A landscape with many valleys, sampled at points; each row gives a point and its height.
From any point a ball rolls to the lowest of the 5 points nearest to it. It stops when none of these is lower. Distance is the straight distance between rows; heights are no part of it.
Q813: [127 131 146 130 148 139 192 143 130 139  84 162 144 112 137 166]  h=16.3
Q386: [111  90 158 115 104 131  25 113 125 148  81  72 115 172 144  77]  h=38.8
Q583: [140 142  99 136 128 114 135 135 134 123 195 135 139 110 109 150]  h=35.2
Q881: [131 126 117 130 133 112 108  94 129 127 102  97  92 178 152  77]  h=54.0
Q169: [127 127 142 133 154 137 147 147 114 156  57 141 128 135 137 129]  h=28.4
Q143: [131 133 138 138 143 135 193 135 140 125 103 165 145 109 131 162]  h=8.0
Q354: [129 127 145 131 133 143 202 134 145 111 117 176 154  88 124 181]  h=16.7
Q525: [131 144  92 136 136 111 124  92 133 121 157 106  98 163 147 109]  h=70.4
Q535: [128 123 165 102  89 153 149 168 112  94 190 165 167  42  74 160]  h=19.1
Q815: [128 125 134 124 114 148 181 141 142 102 164 175 160  75  99 175]  h=11.7
Q538: [131 147  87 136 130 103 116 110 131 123 202 106 112 141 132 129]  h=49.4
Q786: [141 133 127 122 110 114 115 163 117 121 217 133 149  82  92 149]  h=29.5
Q224: [138 135 108 144 148 117 132 119 134 132 109 124 104 158 145 106]  h=63.5
Q814: [122 124 154 130 139 142 202 138 131 125  84 168 150  98 137 181]  h=42.2
Q790: [119 150  90 126 124 104 115  80 129 121 170  88  92 173 153  97]  h=73.4
Q180: [122 108 149 122 145 152  60 146 101 161  48 108 124 141 131 101]  h=37.6
Q529: [130 131 143 135 156 136 163 147 123 149  68 150 132 127 138 145]  h=23.9
Q332: [125 114 139 122 122 118  80 101 128 133  89  85  96 179 154  68]  h=35.1
Q723: [140 137 110 136 123 125 146 144 141 115 179 155 147  95 103 153]  h=52.6
Q449: [140 144  93 136 130 111 130 126 135 120 193 131 130 123 121 143]  h=35.8
Q462: [134 134 133 139 147 132 184 135 141 131  98 160 141 116 134 154]  h=11.1
Q140: [101  87 142 117 102 149   5 134 113 154  78  79 126 153 136 102]  h=49.5
Q46: [112 151  93 121 119 106 113  68 129 122 183  79  94 173 152  93]  h=72.6
Q202: [132 134 124 126 117 132 159 146 144 108 180 165 155  80  98 163]  h=32.0
Q626: [133 149  86 139 135 106 123 106 134 122 183 117 115 142 133 130]  h=39.9
Q578: [133 123 161 101  96 145 137 172 105 105 200 155 169  49  74 151]  h=4.4
Q210: [100  80 148 114  95 149   4 129 120 153  79  77 126 157 138 102]  h=49.6
Q926: [137 140 112 138 128 128 168 141 144 114 163 162 142  96 111 160]  h=12.1
Q190: [136 126 164 107  97 135 125 181 104 113 204 144 166  57  72 148]  h=25.1
Q133: [135 125 130 135 147 124 101 126 119 143  71 110 108 158 148  89]  h=39.4
Q145: [126 104 146 123 132 139  56 135 115 155  57  92 112 160 141  87]  h=36.3
Q705: [140 148  87 142 137 107 131 107 140 124 165 122 107 147 132 124]  h=7.7
Q595: [122 119 144 125 152 146  95 153 101 166  45 123 130 137 133 111]  h=41.3
Q640: [125 119 155 127 124 151 210 140 143 105 115 174 157  86 124 190]  h=36.4
Q270: [109 141 115 121 114 113 105  64 134 121 144  75  87 192 158  67]  h=57.2
Q113: [142 140 106 142 147 119 146 125 134 133 116 131 113 151 141 118]  h=50.7
Q23: [138 133 119 145 147 131 168 133 136 131 102 146 130 128 134 142]  h=20.4
Q331: [143 146  91 144 137 111 140 114 143 119 157 132 117 140 133 128]  h=37.9
Q43: [120  97 150 121 121 128  48 123 120 144  67  78 113 170 145  74]  h=34.3
Q315: [129 144  99 132 129 112 116  82 135 124 139  96  92 177 154  90]  h=5.8
Q758: [138 141 106 137 124 123 140 139 135 118 194 144 141 100 104 159]  h=39.5
Q658: [136 146  91 136 125 106 121 119 131 121 202 117 123 126 120 142]  h=36.8
Q236: [120 129 153 127 151 141 181 147 118 145  68 165 140 116 135 161]  h=25.4
Q982: [133 134 120 135 122 137 174 143 145 112 160 165 151  89 111 163]  h=32.1
Q257: [125 123 147 121 112 153 185 139 143  95 156 176 168  70 100 179]  h=11.4
Q477: [138 143 102 132 125 107 119 140 126 123 211 127 134 106 103 151]  h=31.8
Q266: [128 114 131 125 137 119  87 113 122 137  81  97 101 171 152  76]  h=16.1
Q385: [128 127 145 114 102 147 160 156 129  97 185 170 165  55  86 167]  h=6.0
Q433: [118 125 151 125 157 146 144 155 102 159  44 146 134 128 139 140]  h=33.3
Q971: [133 124 138 129 155 134 112 146 117 152  57 122 120 149 138 106]  h=34.8
Q711: [123 132 117 126 122 111  99  78 135 124 120  87  85 188 157  69]  h=55.0
Q927: [117 103 150 118 109 119  59  92 133 135  89  74  98 187 151  62]  h=34.2
Q187: [138 132 115 142 150 119 131 123 128 139  86 126 110 157 142 110]  h=51.1
Q552: [135 135 124 139 130 133 183 138 148 115 142 168 147  94 118 167]  h=21.2
Q328: [132 130 139 120 105 140 143 155 125 104 195 161 161  64  84 161]  h=18.6
Q945: [139 128 128 123 110 123 129 163 121 110 206 147 154  74  84 156]  h=28.1
Q984: [112 131 163 123 148 147 189 146 114 145  60 164 148 112 141 172]  h=39.6
Q444: [126 133 149 132 156 139 179 145 124 149  69 156 142 121 136 156]  h=19.9
Q392: [110 150  98 123 115 108 113  67 130 117 169  79  91 179 154  88]  h=65.0
Q86: [126 105 144 120 119 123  68 109 124 137  79  84 104 176 151  72]  h=36.7
Q167: [113  94 155 116 103 125  44 105 129 141  80  74 106 179 151  68]  h=16.2

Where does a ball stop that starts at each point below?
Q187 | Q143
Q529 | Q143
Q583 | Q578
Q449 | Q578
Q658 | Q578
Q945 | Q578
Q180 | Q167

Call two points neighbours if one is among the 5 nearest of the other. Go from one point of each pair to the other, from neighbour to neighbour, staying as low as possible. Name the highest point that can't be avoided.
Q926 and Q578 | Q552
Q315 and Q385 | Q881
Q926 and Q266 | Q180
